Each row is a point on a tangle of strands that fork, close into loops and nearly touch. The rows are in no order.
(in the rows, 128 means zero)
Two points are linked if the straight distance between their rows is under 131. Some points are linked to none.
J50: [103 113 155 186  93 134 119 146 149 127 104 191 122 139  91 139 106 186
  90 100 103 134 117 141 145 118  44 122 159]
J863: [ 84 145 154 182  74  62 156 141 153  92 142 146 106 157 122 123 170  78
 123 179  95 134 133 172 126  98  93 132 111]
J67: [127 112  84  93  93 108 129 125 125  96 116  97 130 108 161 131 127 124
 143 150 125 178  85 123 132 122 127 131 115]
J596: [ 79 106 162 143  95 138 155 170 134  74 119 154 150 122 128 158 139 110
 152 179 106 130 135 140 146  80 109 105  97]
J89: [102 101 135 157 120 124 123 168  54  97  92 157 118 122 126 123 154 128
 140 123 128 124 101  87 158 109 138 137  72]
J297: [ 98 138 116 143 133 118 103  98 127 131 121 171  68 101  84 105 102 107
 122  95 129  57 184 163  66 151 131 191 133]
J390: [149 165 118  99 175 106  76 144 138 149 142 121 147  99 123 113 160 148
 185 110 171 114 114 134 176 119  88 139 132]
J97: [121 156 156 118  98 125 148  83 127  98 136  64 163 187 153 149 168  70
 193 191 111 143 103 106 181 114 181 113 149]
J338: [ 91 130 155 165 100 127 135 162  95 107  98 193 142 120  92 143 158 160
 153  95 105  86  88 118 144 114 131 144 101]
J410: [ 60 109 144 144  87 106 169 105 117 118 116 155  96  93 110 101 156  90
 151 130 101 134 143 135 132 157 153 133  79]
J565: [111 126 119 137  83 131 133 121 103 123 144 105 151 156 179 149 203  78
 141 154 149 168 123  80 157 137  90 154 106]
J311: [139  69 119 160  88 147 151  79 150 126 124 125 150 128 126 142  99 166
  80 110 129 175 128 138 117 112  98 154 135]
J808: [128 106 129 184 133  99 130 115 175 154  91 141  72 182 100 120  60 152
  85  84 109  94 167 173 117 154  89 193 200]
J434: [ 99 127 128 177 121 106 126 115 110  87  51 194  78 166 104 124 156 168
 110 134 122 106 125 179 128 113 128 151 105]
J105: [152 151 116 123 202  97  80  70 133 203  94 114 161 110 146 176 147 138
 151 131 151 104 112 163 171  90 144 116 165]
J417: [170 122 183 158 156  77 107 163 187 128 125 122 108 159 110 135  65 115
 127  70 165 102 134  76 136 162  87 160 157]
J605: [182 182 133 107 154 170 100  72 121 165 140 119 149 113 143 142 167 145
 147 136 122 129 116 165 126 122 110  91 140]
J674: [152 116 170 110 132 123  86  79 139 185 126  84 116 156 172 155  75 165
  92 109 146 118 183 112 135 171 138 121 241]
J690: [136 113 129 127 112 146 102 126 100 113 118 152 113 144 167 126 188  89
 126 139 152 180 109  92 132 133  90 104 100]
J999: [ 86 157 146 111  89 106 141 153 137 116 154 124 112 124 110  89 145 131
 187 163 166 101 140 138  89 157 157 174 110]
J135: [ 96  75 172 153 149 164 162 126  99 129  92 172  92 121 122 134 153 107
 114  99 127 165 137 111 109 140 136  88 116]
J856: [124  85 156 169 109 109 144 101 174 171 113 130  78 155  96  71  44 147
  97  58 119  50 149 165  95 178 128 150 177]
J909: [126 162 132 149 138 160 142 166 122 174 131 191 140 137 120 131 111 149
 131  87 117 103  68  91 138 131 130 101 110]
J3: [120 112 110 167 123  95 127 150 140  86 121 117 138 134 158 133 183 140
 122 135 110 137 105 153 150  90  98 108  71]
J733: [171 101 117 100 114 143 100 130 108 124 121 162 101 140 121  85 158  99
 157 132 124 169  50  73 120 149  89  79  75]
J664: [125 141 100 118 134 126 119 158 175 146 168 104 134 162 176 108 175  86
 165 154 122 107  99 115 157 147 138  63  61]
J684: [145 122 103 118  98  90 103 103 142  85 134  44 125 110 165 111 166 117
 153 166 165 125 133 142  88 133  94 167 135]
J315: [175 161 123 136 163 129 158 117 135 199 123 103 152 156 190 187 148 165
  83 115 127 147 144 117 126 140 122 142 171]
J762: [167 159 149 128 191 108 108 177 192 173 143 160 123 154  97 122  97 150
 130 112 127  57  85 124 105 119 138 117  94]
J56: [168 147  80 119 169 110 141 104 126 169 119  87 162 114  98 128  91 149
 109 147 119 175 113 161 151 119 107 136 109]
J226: [101 170 167 106  88 136 145 156 166 108 155 104 148 158 125 100 148  94
 202 207 145 138  99 113 141 141 155  97 137]
J916: [121 103 173 139 167 112 151  93 165 107 140 148 161  91 126 155  99 189
  68 143 179 153 146  75 165  83 152 169 176]
J731: [124 109 134 134  87 156 133 158  62 104 126 131 129 139  90 109 143  71
 157 148 112 178 140 119 150  92 135 103 111]
J566: [ 83 171 154 146  67 150 151 133 122 131 159 187  92 130 110 112 128  99
 124 138 101 106 140 139  85 156 129 127 121]
J872: [ 73 162 136 116 165  80 121 156 137 107 129 179  95 114  83 125  75 133
  79 120 129 101 139 152 114 142 131 159 151]
J322: [103  50 103 132  85  81 139 119 134 108 104 148 137 133  70 135  88 168
  62 126 112 108 135 175 105  69 122 173 139]
J198: [132  78 154 114 157  96 155 125 182 114  84 126 152 106 151 145 117 175
  75 165 126 138 106 116  80  63 125 169  90]
J903: [106  77 111 137 110  84 133  94 126 113 101 158 107 125  64 131  88 158
 113  78 124  71 139 194  96 106 108 203 168]
J745: [120 182 131  76 137 137  97  94  98 104 157 104 133  93 181 157 106 115
 158 154 141 120 141 144 136 119 113 147 144]
J655: [134 122 143 145  81 140 123 122 148 147 129 170 147 117 104 119  70 195
 113  72 113 136 117 103 143 162  60 108 156]
J776: [135  70 157 110 170 118 123  99 162 105 103  60 157 117 143 159  52 167
 126 139 177 120 159 137 131 138 140 170 134]
J206: [101 120 130 150 119  68 126 148 116 134  64 155  91 130 110 120 125 184
 115 136 131 110 111 161 129 113 104 188  90]
J694: [180 125 124  87 180 104  83 130 152  96 121  91 104 114 146 145 118  98
 162 115 153 115 126 120 104 181  88 172 107]
J416: [171 124 113  83 137 151 163 122 132 148 164 155 156 145 150 166 172 150
 146  81 131 146 124 125 126 182 120 115  88]
J716: [ 97  67 151 140 130 112 165 100 182 134 113 162 126 149  90 144 115 157
 108  87 144 148 141 165 116 172 127 122 127]
J937: [ 80 149 100 140 163 133 124 115 131 152 116 146 143 115 174 153 158 106
 161 138 138 165  88 105 186 114 161 110  71]
J276: [162 108 140 124 149 142 153 107 135 123 133 143 144 112 119 150  90 121
 137 115 106 153  49 108 109 130 145  64 125]
J889: [171 131 118  84 166 105  90 138 136  88 128  70 107 112 175 146 150 116
 162 144 153 139  99 139  77 110  89 153 147]
J124: [153 188 101 124 165 130  50 138 133 126 159 127 110 102 101  84 174 172
 193 106 163  81 114 117 172 112 143 133 107]
J578: [182 157 171 137 187 115  96 114 115 164  95  81 132 143 158 168  76 123
  70 125 146 114 179 115 135 136 133 136 238]
J79: [144 162  92 124 127  87  89 129 117 172 142 120 165 125 175 165 193 114
 157 150 129 132  99 128 192  66  88 104 148]
J32: [154 141 141  59 120 161 109 102 128 138 127 103  97 136 136 112 184 131
 184 165 165 156 129 143 111 154 188  77 126]
J677: [ 78 162 129 145 120 148 142 135 145 135 101 175  94 139 119 116 107 118
 120 153 101 140 135 153 179 149 117  89  82]
J456: [156 100 136  57 130 115  93  87 147 186  89  81 127 125 188 140  86 137
  89 116 174 118 166 133  97 173 101 117 191]
J650: [146 106 170 180 164 141 142 145 135 144  86 153 136 159 139 137 110 106
  99 125 170 170  75  96 111 111 127  53 118]
J613: [119 133 125 167 101 155 158 162  88 165 112 152 121 138 110 108 103 162
 104  80  57 114 142 120 155 159 132 116  80]
J600: [102  82 107  47  92 127 140 129 111  76 144 129 138  93 122 119 141 134
 163 140 148 151 119 138 126 143 158  74 173]
J293: [123 170 148  87  84 144 143  60 138 126 162  91 109 148 187 112 147  71
 183 198 112 131  87 106 120 168 181  94 135]
J236: [173 123  92 123  54  95 102 127 111  98 138  44 133 161 139  89 178 128
 156 161 148 147 131 130 112 114 136 116 129]
J608: [156 172 147 118  88 102 126  55 129 107 177  77 181 152 107 114 164  94
 187 164 131 120 113 122 185 139 147 121 157]
J735: [156 128 104 131 140 150 156 108 115 160 122 129 159 121 108 113 164 181
 111  88 139 184 173 136 163 168 131  91 168]
J132: [115 120  81 112  88 143  88 126  94 141 148  85 141 110 186 101 128 146
 113 112 154  92 172 126  80 136 109 154 162]
J104: [159  87 121  37 105 153  66  90 153 121 140 106  98 122 125 118 140 148
 178 139 178 116 128 144  92 154 164 108 155]
J502: [140 148 112  95 171 122 127 115  64 126 100 129 122 126 189 161 159  68
 111 152 131 155  84 119 136 101 219  86 134]
J482: [122 174 120 172  80 102 153 130  75 100 169 116 154 116 141 110 157  82
 108 159 124 135 122  83 143 116 138 127 113]
J681: [135 158 110  84 100 118 154 164 113 136 162 111 151 182 149 136 200  85
 200 146 153 149  92 103 144 128 164 108 108]
J607: [122  63 163 131  93 103 133 147 164 162 142 132 120 136  71  79  46 171
 114  75 148  49 145 118  93 158 135 126 166]
J336: [130 198  76 149 100 173  90 169 122 126 176 142 116 155 140 106 159 152
 109 112 128 158 167 101 130 141 114 135 163]
J692: [160 175 134 121 184 131 112 131  88 132 100 103 122  86 153 149  92 114
  73 113 124 111 184 100 106 150 129 170 217]
J62: [117  71  89 126 106 151 138  88 110 103 144 128 157  94 133 140 119 135
  85 124 131 180 149 126 120 117 108  96 151]
J462: [106  99 107  42 111 146  94 109 142  75 142 126 113  94  99  92 115 140
 173 124 173 121 107 137  76 131 139 121 151]
J314: [148 158 126 150 141 148 134 128 119 135 149 140 149 116  92 110 188 119
 166 104 136 151 149 165 155 105 140  80 123]
J157: [ 90 123  90 116 129 143 104 150 127  63 125 128 110 131 176 150 116 144
 109 125 153 146 102  95 119 162 175 103  96]
J917: [141 138 120 103 130  95 129 167 116  84 172 135 174 120 154 155 131 139
 101 101 119 117 119 134 126 123 112 104 149]
J755: [153 132  79 190 136 125 129 110 112 172 122 108 181 114 164 132 202 122
 160 138 103 125 131 121 190  63  91  90 124]
J775: [ 68 112 109 145 140 134 110 103 157 138  94 132  73  99 123 101  68 114
  86 120 157 102 160 161  58 144 123 208 133]
J258: [144 111 123 113 105 143 124 138 117 110  98 135 144 135  69 117 118 148
 161 132 101 176  75 156 132  96 123 106  80]
J334: [169  93 118  70  95 161 118 141 135 115 123 120 103 128 106  85 146 130
 163 136  92 159  64 116 145 128 137  78  84]
J164: [138 132 141 139 195  83 116 160 161 112 114 120 110 119 127 158  72 128
  89  76 142 109 152 118 114 155  85 162 128]
J174: [133 161 115  70 122  99 110 192 153  93 149  88 129 141 173 127 140 116
 184 147 122 104  57 115 117  98 141 127 132]
J547: [144 116 143  93 153 118 138 143 189 122 133 150  85 145  91 116 109 158
 115 123 124  75 102 140  70 179 176 109  80]
J892: [ 90  83 123  96 112 115 156 182 139  75 127 120 144 119 139 173 103 132
 110 158 109 137 120 148 110  72 144 135 103]
J625: [ 99 146 122 147 158 126 120 148 169 129 114 166  85 134 106 128  66 137
  69 123 155 124 150 134  57 150 148 178 147]
J972: [141  79 108 180 106 110 145  96 144 106  98 142 136 125  89 137 116 155
  31 136 104 155 138 144 108  84 112 152 105]
J173: [182 167  95 104 210 103 104 124 130 168  99  80 155 122 137 138 124 128
 131 164 123 133 130 177 173  80 126 123 142]
J860: [110 112  96 102  88 152 128 126 138 129 126 116 137  92 129 122  80 108
  99 175 134 137 138 155  53  80  84 164 128]
J323: [ 87 122 143 135  80  78 136 118 119  69 155 164  78 173 101 110 144  58
 119 133  90  89 113 117 112 159 181 110 102]
J529: [120 111 136 114 140 131 195 111 128 133 119 147 143  92 130 166 151 149
 117 133 137 145 132 140  92 137 144 169 110]
J347: [119 157 101 150  90 143  89 145 126 112 138 152 124 126 136 117 156 162
  84 105 131 135 126 111 106 134  85 141 129]
J22: [ 98 183 143 191 114 124 128 139 111 115 142 114 156 160 152 110 184 105
 135 174 157 118 118  79 135 120 158 155  93]
J609: [ 87  96  85 156 114 104 103 117 190 156 120 151 102 165 102 119  75 161
  58  77 130 134 174 164 115 144  95 174 168]
J480: [181 155 151 142 151 179 144  86 128 197 135 119 154 116 127 133 126 160
 143 123  93 137 162 170 125 132  83 127 153]
J847: [154 143 128 170 133 178 160 134 115 180 109 153 119 154 103 130 140 130
 118 119 126 172 130 137 109 129 148 123 100]
J717: [ 58 134 123 122 123 134 134 131 157 117  82 146  87 117 121 126  69 140
 113 159 125 133 133 160 117 131 147 125 105]
J814: [113 124 129  96  81 155 140 131 123  89 135  60 139 109 142 137 117 110
 183 207 121 135 144 154 117  67 152 158 153]
J222: [203 169 134 168 186 161 133 133 115 218 108 100 166 141 125 133 101 193
 145 114 123 103 117 116 121 116 134 161 131]
J200: [214 117 170 164 172 130 130 138 183 117 124 108 108 135 104 146  97  81
 135  60 153 110 168  80 154 178  90 119 159]
J835: [115 158 131 122  75 121 141  79  86  80 171  85 171 101  90  95 137  96
 165 155 123 126 133 129 164 137 172 115 143]
J618: [116 129 120 147 140 143 138 122  74 186 100 120 147 151 175 141 211  81
 139 160 146 151 177  86 213  68 135 128 127]
J421: [115 130 155 130  86 138 154 187 143 112 129 122 145 191 117 129 184  70
 213 169 139 149  90 106 163  80 151 106 129]
J324: [155 180 130 145  99 143 121 116  98 132 166  99 124 121 149 129 156 125
 167 171 141  93 151 133  78 120 136 162 124]
J741: [100 103 130 160  77 109 138 124 134  98 125 177  90 174 117 157 152 101
 116 135  87 107 146 188 134 107  74 127 107]
J134: [154 135 154 133 148 119 112 182 167 155  93 137 113 156 110 120  83 159
 155 121 126  94  94 154 117 143 101 146  72]
J140: [143  59 129 111 168 112 124 126 129 133  95  53 147  95 125 126  75 130
 118  96 182 108 172 123 109 130 132 171 175]
J23: [131 140 127 115  81 123 141  81  98  97 136  61 134 159 189 159 164  77
 134 205 101 163 125 135 158  93 175 111 125]
J29: [161 113 157 192 156 116 152 138 155 147 110 152 144 150  94 148  95  96
 133  93 142 153  38 104 124 103 175  58 116]
J425: [128 172 123  96  98 114 125 150 109  91 170 104 132 128 177 130 149 117
 152 168 131  91 102 116  67 127 155 118 126]
J831: [128 109 134 140 157 106 143 148 131 124  87 130 108 109  92 159  85  99
  84  65 107 105 175 119 136 135  72 223 134]
J811: [ 96 169 116 150 162 110 115 137 154 116 147 128 131 119 142 112 169  94
 178 131 117 131  89 152 166 120 163  87  68]
J962: [ 88 132 120 109  89  72 124 142 131 127 126 150  84 124 103  92 121 107
 147 121 135  73 137 148  64 152 140 203 106]
J973: [103 135 115 128 150 135 152 109 119 145 118 103 132 111 200 147 183 127
  95 184 134 151 175 147 138 112 145 117 122]
J942: [115 107 123  75 125 140 117 166 135  70 137  93 128 106 156 158  80 135
 165 163 106 118 114 148  90  98 137 138 143]
J934: [102 151 140 145  91 126 154 118  76 159 131 102 160 140 195 145 219 114
 141 175 126 140 152  93 185 119 133 157 137]
J621: [159 134 150 146 173 149 154  97 134 144 135 125 142 126 145 170 121 199
  73 136 142 154 150  66 170  99 172 197 178]
J959: [151 186 135 129 168 128 126 178 150 173 161 183 139 165 106 139  77 165
 134  80 131  81 112 118 150 139 155 121 139]
J646: [136  61 139 133 144  92 137  96 164 102 112  72 140 107 105 125  50 165
 118 114 128 142 106 159 134 127 112 162 121]
J271: [114  60 136 142 158  82 145 101 142 132  91 126 109 109  72 146  70 115
  85  89 112  80 177 150 113  90 109 229 141]
J445: [119 167 147 152 141 177 137 114 130 144 135 134 127  89 129 115  82 162
 129 111  90  92 150 118 116 166 115 118 130]
J120: [139 130 124  87 140 120 188 154  88 115 115 129 139  97 165 145 148  97
 108 163 133 162 115 127  94 103 187  96 127]
J25: [ 79 103 119 157 136 136 126 159  83  81  96 150 127 118 139 116 152 147
  63 129 135 166 131  64 154 109 162 125 102]
J765: [ 91 109 117 107  49 138 159  94 113  83 137  61 167 110 122 111 134  75
 169 188 118 155 134 134 152  97 178 130 156]
J974: [177 155 123 168 168 137 102 148 109 154 112  84 145 159 131 118  74 194
 120 113 125  95 140 116 136 144 135 141 111]
J251: [125 164 120 151 149 135 141 114  76 141 113 116 129 126 155 132 184  48
 145 196 136 162 115 123 167  77 212  91 108]
J668: [122  71 154  92  70 140 123 112 148 135 131 164 116 121  62 103  66 184
 135  91 123 109 122 127 151 163  90 123 137]
J940: [113 118 139 103 122 156 134 156 138 117 161 154  82 139 118  98 131  67
 148 128  80 117  84  94 164 161 148  71  51]
J60: [123 173  84 151 142 128 105 123  88 158  93 120 146 104 173 115 184 103
 141 166 156 148  85  83 165  85 177 119  88]
J615: [127 162  82 140 125 133 147 103 111 125 189 159 137 115 121 141 118 108
 102 115  81 162 161 163 119 138 123 114 109]
J321: [136 120 117 154 153 157 104 127  84 152 111 120 154 127 139 124 180  67
 131 174 140 185 152 116 217  64 109  87 117]
J361: [169 111 107  98 176 101 120 119 136 133 107  73 133 121  83 126  41 136
 108 115 136 153 124 149 125 149 103 180 113]
J467: [122 121 146 154 162 146 105 149  36 120 116 100 128 124 116  82 140  60
 137 163 128 187 161 126 177 100 140  96 117]
J653: [134 153 141 156 121 146  88 121 158 100 134 167  75 143  83 108 126 163
 133 120 114  96 126 171  92 135 108 117  98]
J704: [122 111 171 157 159  98 153 126 182 114 128 185 162 139 111 168 115 182
  74 124 129 135  98  78 173  59 146 175 129]
J28: [140 212 114 149 156 137 115 155  90 139 145 121 113  81 145 110 117 129
  94 127 112 102 167 120  88 114 135 174 174]
J592: [146 108 158 182 152 131 177 132 120 156 119 139 176 123 117 112 131 157
 105  83 114 169 153  96 191 139 126  68 170]
J238: [101 125 112 107 141 146 133 171 139  88 114 124  83 152 122 130 156  84
 173 143 130 199  74 130 131  91 180 117 105]
J101: [119 139 118 169 105 107 109 105 123  87 105 163  73 163  81 112 176 121
 131 115 130 134 112 178 122 133 142 128  87]
J103: [137 124 173 150 168 153 180  84 149 161 140 147 157  93 112 154 105 162
 117 114 149 148 129 123 100 164 122 162 160]
J246: [109  91  94  92  83 133 122 105 122 110 148 158 138 110  96 100 132 164
 139  80 123 129 122 128 150 178 101 110 100]
J275: [151 114  99 114 120 185  87 137 146 151 169 120 117 114 128  93  75 149
  92  79 118  97 171  85  88 175  77 165 206]
J826: [109 146 148  59 139 176 108 168 151 120 166 159  83 122 106 132  79 133
 141 108 146  71 173 101 100 174 120 155 140]
J911: [159  80 133 159 179 159 119 107  93 141  85 121 150 138 159 143 135 106
 112 132 138 172  70  96 156 101 117  64 127]
J85: [ 73 148  91 117 107 136 106 135 129 105 166 103 123 102 178 124 143 141
 110 121 166 123 198 129 104 149 147 155 141]
J842: [168 107 131 142 132 165 169 131  89 157 116 152 129 156 134 155 161 102
 135  96 108 153 119 109 121 156 117 110  56]
J970: [120 115 131  67 141 157 104  98 117 166 124 115 131 117 183 164 120 129
 121 121 145 104 201 149  86 168 118 119 201]
J484: [ 93 141 142 130  69 113 147 145 116  72 191 124 126 159 132 119 138  38
 162 147  93 125 116 103 122 156 155  91 113]
J19: [178  91 172 159 138  94 139 138 163 143 115 168 123 188  43 126  88 128
 131 107 112 134  52 130 142  96 159  54 109]
J436: [ 83 155 160 118  49 120 158 127 184 110 182 140 132 172 113 111 120  59
 161 180  82 129 118 121 131 161 124 132  98]
J204: [ 64  76 132 133 102 108 182 121 134 115  98 124 122  67 128  94 126 122
 124 123  84 116 144 178  97 137 155 105 103]
J554: [ 93 179 160 117  92 152 147 146 149 140 155 157 110 130 115  97 146 102
 168 173 151 122 136 113 117 157 174 103 101]
J419: [114 113 124 109  89 133 118 148 133  95 155 169  50 174 106  98 121  51
 102 116 107 125 103 104 116 167 144  77  80]
J964: [114 121 126 170  99 149  97 176 145 108 102 171  91 146 106 119 120 186
 107  99 106 107 124 139  85 138  72 133 132]
J383: [135 145 115 153 113 105 101 188 143 135  99 146 124 148 126 132 116 172
 126 128 126 120  63 128 144  98  82 163  80]
J249: [157 167 106 148 182 121 124 113 156 177 136 141 138 127 169 148 159 164
  90  83 148 162 103 125 102 148 100 153 148]
J823: [137 119 138  79 149 196 113 121 131 152 150 131 115 106 143 150  72 124
 145  93 145  84 194 124 105 171 132 146 188]
J822: [153  83 128 139 147 134 169 142  75 156 105 109 165 127 143 158 124 131
  75 115  99 160 152  96 200 125 131  80 147]
J588: [162 163 131 167 166 184 162 126 117 200 105 152 162 123 107 148 134 165
 136 118  95 143 111 144 143 111 107 143 114]
J956: [ 66 148 138 142 164  97 123 166 143  91 106 187 117 122 117 145  97 157
 111 129 122  95 112 148 132 135 171 109 117]
J479: [174 184 131  95 201 123  97  89 107 190 127 122 133 128 146 152 131 134
 173 115 143 107 107 135 122 121 129 113 167]
J127: [112  88 120 181 161  89 127 132 139  94 109 147 123 143 122 151 141 144
  87 104 110 151 119 143 163  97 131 104  99]
J169: [140 169  78 167 148 137  83 176 148 157 129 138 117 146 105  98 162 157
 170 105 132  88 120 126 161 114 135 109  88]
J816: [175 148 110 133 163 129 119 106  92 140 128 121 155 110 144 166 136 195
  62 139 130 131 120  90 146  77 131 177 170]
J223: [ 95 129 141 140 134 122 171 116 104 118 126 168 122 111 104 145 146 132
 132  98  94 108 127 143  85 162 183 144  84]
J349: [127 141 118 119 116  92 100 167 134 102 151 120 163 120 168 107 185 120
 146 141 139 143 114 137 193  97  79  86 120]
J73: [146 161 146  49 112 168 113  81 142 132 158  85  90 129 150 103 121 105
 193 196 139 124 129 140 121 144 179 117 138]
J252: [143 149 104 117 125 129 154 156 158 185 170 139 143 179 136 129 210  86
 183 114 125 114 124 128 150 140 132  97  79]
J333: [116  53 135 113 151 131 145 123  88 101 122 117 155 113 168 150 161 125
  74 154 103 159 138 102 197  82 132  99 118]
J985: [ 99 118 125 112 104 124 146 130 159 114 154 108 125 103 130 104 170  89
 149 150 140 123 175 180  48 122  93 161 126]
J444: [ 88 128 173 181 105  93 150 157 132  80 115 165 126 131 109 132 184  56
 178 148 110 120 103 146 136  73 116 111 103]
J99: [181 131 105  81 150 123 106 136 108 144 107 101 112  90 142 125 106  94
 131 123 162 113 159 117  82 155  68 158 142]
J644: [106  96 100 133 128 166  96 118 156 138 136 131 139 136 134 118  76 146
  87  80 139 126 164 148 114 160  76 171 165]
J398: [134 126 197 153 143 162 156 114 151 171 133 114 133 113 135 135  51 165
 133  91 121 105 148 106  96 178 112 163 173]
J83: [ 99  81 142 160 121 118 125 116 121  92 114 170 106 144 111 145 133  82
 101 102  92 157 133 156 163 102  62 104  90]
J886: [125 203 138 148 120 155 116 157 106 143 170 147 102  91 108 100  99 128
 122 129  93 100 135 128  79 143 120 143 127]
J511: [131 103 173 145 173  97 126 134 203 112 102 127 120 121 129 157  93 193
  76 162 132 125  76 112 143  47 112 180 104]
J232: [101  58 139 137  60 124 164 124  93  88 114  85 141 131  92  87 146  48
 151 168 108 165 149 121 139 109 138 126 122]
J205: [175 126  97  85 122 160  77  98 116 155 121 104 110 106 151 109  95 106
 110  91 151  95 173  91  82 170  65 154 203]
J858: [127  85  77  80 124 143 100 135 114 155 117  67 146  99 134  81  79 133
 125  99 173  78 160 142  84 150 128 170 145]
J111: [146 159 101 200 154 146 109 153 124 161 115 103 145 136 159 132 131 154
 131 106 106 102 105 118 158 128 118 115  77]
J551: [121 113 140  60 129 142 120 162 167 139 134 136  90 134  88 109  73 121
 134 139 137  75 152 164  77 172 156 140 104]
J638: [ 73 128 153 151 129 137 109 145 105 114 118 170  89 141 125  95 120  70
 134 127  76 111 132 122 185 159 142  78  68]
J627: [123 128 122  93 163 103 128 129 133 126 141 131 147  71 107 112  97 129
 129 145 144 121 155 158  95 130 128 125 150]
J182: [112  30  87  88 102 141 142  84  99  78 110 104 151 108 148 152 131 114
  69 159 107 183 150 112 162  93 118 107 110]
J520: [ 83 196 113 143 112 118 126 141 124 113 142 101 136 117 171 121 191 154
 120 165 162 123 160  98 132 126 163 175 140]
J637: [107 150 129 147  81 143 146 113 130 125 166  89 130 116 141 113 113  83
 153 166 139  97 195 145  45 121 106 185 153]
J91: [170 132 115  99  72 127 118 124 129 111 145  73 112 157 124  71 191 102
 173 155 108 142 104 117 150 144 156  68  96]
J78: [153 161  97 100 134 127 150 107 115 155 148 109 159 135 124 141  86 144
  85 126 114 154 144 157 141 146 137  88 125]
J968: [152 152 128 148 153 149  97  94 105 133 140 155 169 122 142 160 140 182
  85 113 152 147 117 100 147 129 129 127 204]
J485: [179 115 144 103 172  99 162  96 120 170 113  91 159 128 156 170 110 152
 102 125 146 133 151 140 113 136  89 170 178]
J689: [139 100 145 164 125 115 147 122 123 127  92 181 132 156  46 136 120 138
 145 113 104 147  86 169 157  96 127 100 118]
J341: [113 137 129 157  91  92 126 123 150  78 163  93 137 143 124 108 179 106
 153 177 127 135 134 163  90 110  87 145 117]
J699: [141  75 135  99 119 139 140 140  87  82 118 136 149 103 120 110 118 123
 132 116 121 162  82 124 111 114 167  39 153]
J766: [ 99 125 160 122 134 140 139 136 127 125 134 165 154  83 125 143 152 165
 143 122 134 125 132 126 127 125  64 124 156]
J415: [145 165  79 128 138 164  83 149 114 110 156 143 135 139 124 134 137 193
  93 100 152 147 146 113 146 137 135  99 207]
J898: [157 122 132 104 145 148 164 115 102 177 122 102 160  76 128 150  99 166
 128 130 102 122 175 157 121 127 101 173 151]
J374: [132 132 148 128 132 114 154 137 142 121 142 203  86 164  87 142 145 136
 125  83 115  94  93 134  86 162 177 107  99]
J881: [163 142 130  67 160 147 122 117 131 159 175 134 131 113 123 141 156 162
 143  92 141 106 153 126 140 191 136 130 150]
J191: [ 97 137 131 155 125 133 139 168 104 118 120 180 155 143 117 172 113 169
 122  82 122 122  85  93 184 119 126 144 129]
J142: [127 118 111  92 115 144 146 109 117 154 150 130 126 110 117 110 119 196
 131  72 127 137 160 129 144 190 132 111 146]
J395: [148 107 111 110 188 128  72 119  80 172 181 124 111 147 147  77 182  45
 158 109 130 120 128  81 158 140 131  59 120]

A fork is a point with three links, a tip a point with one. Leave the first point through the second and follow the links. Name the first fork or tip that comes.
J182 / J62 -> J200
J232 / J731 -> J334
J511 / J704 -> J964
J271 / J903 -> J142
J889 / J694 -> J607
J251 / J60 -> J554

A piece is all that can be reached along the links. How many separate loops has the piece of each point below (a circle has one, a figure eight two, a Y none), and how many tips (points with one link)?
J731 -> loops 1, tips 6
J592 -> loops 0, tips 7
J625 -> loops 1, tips 3
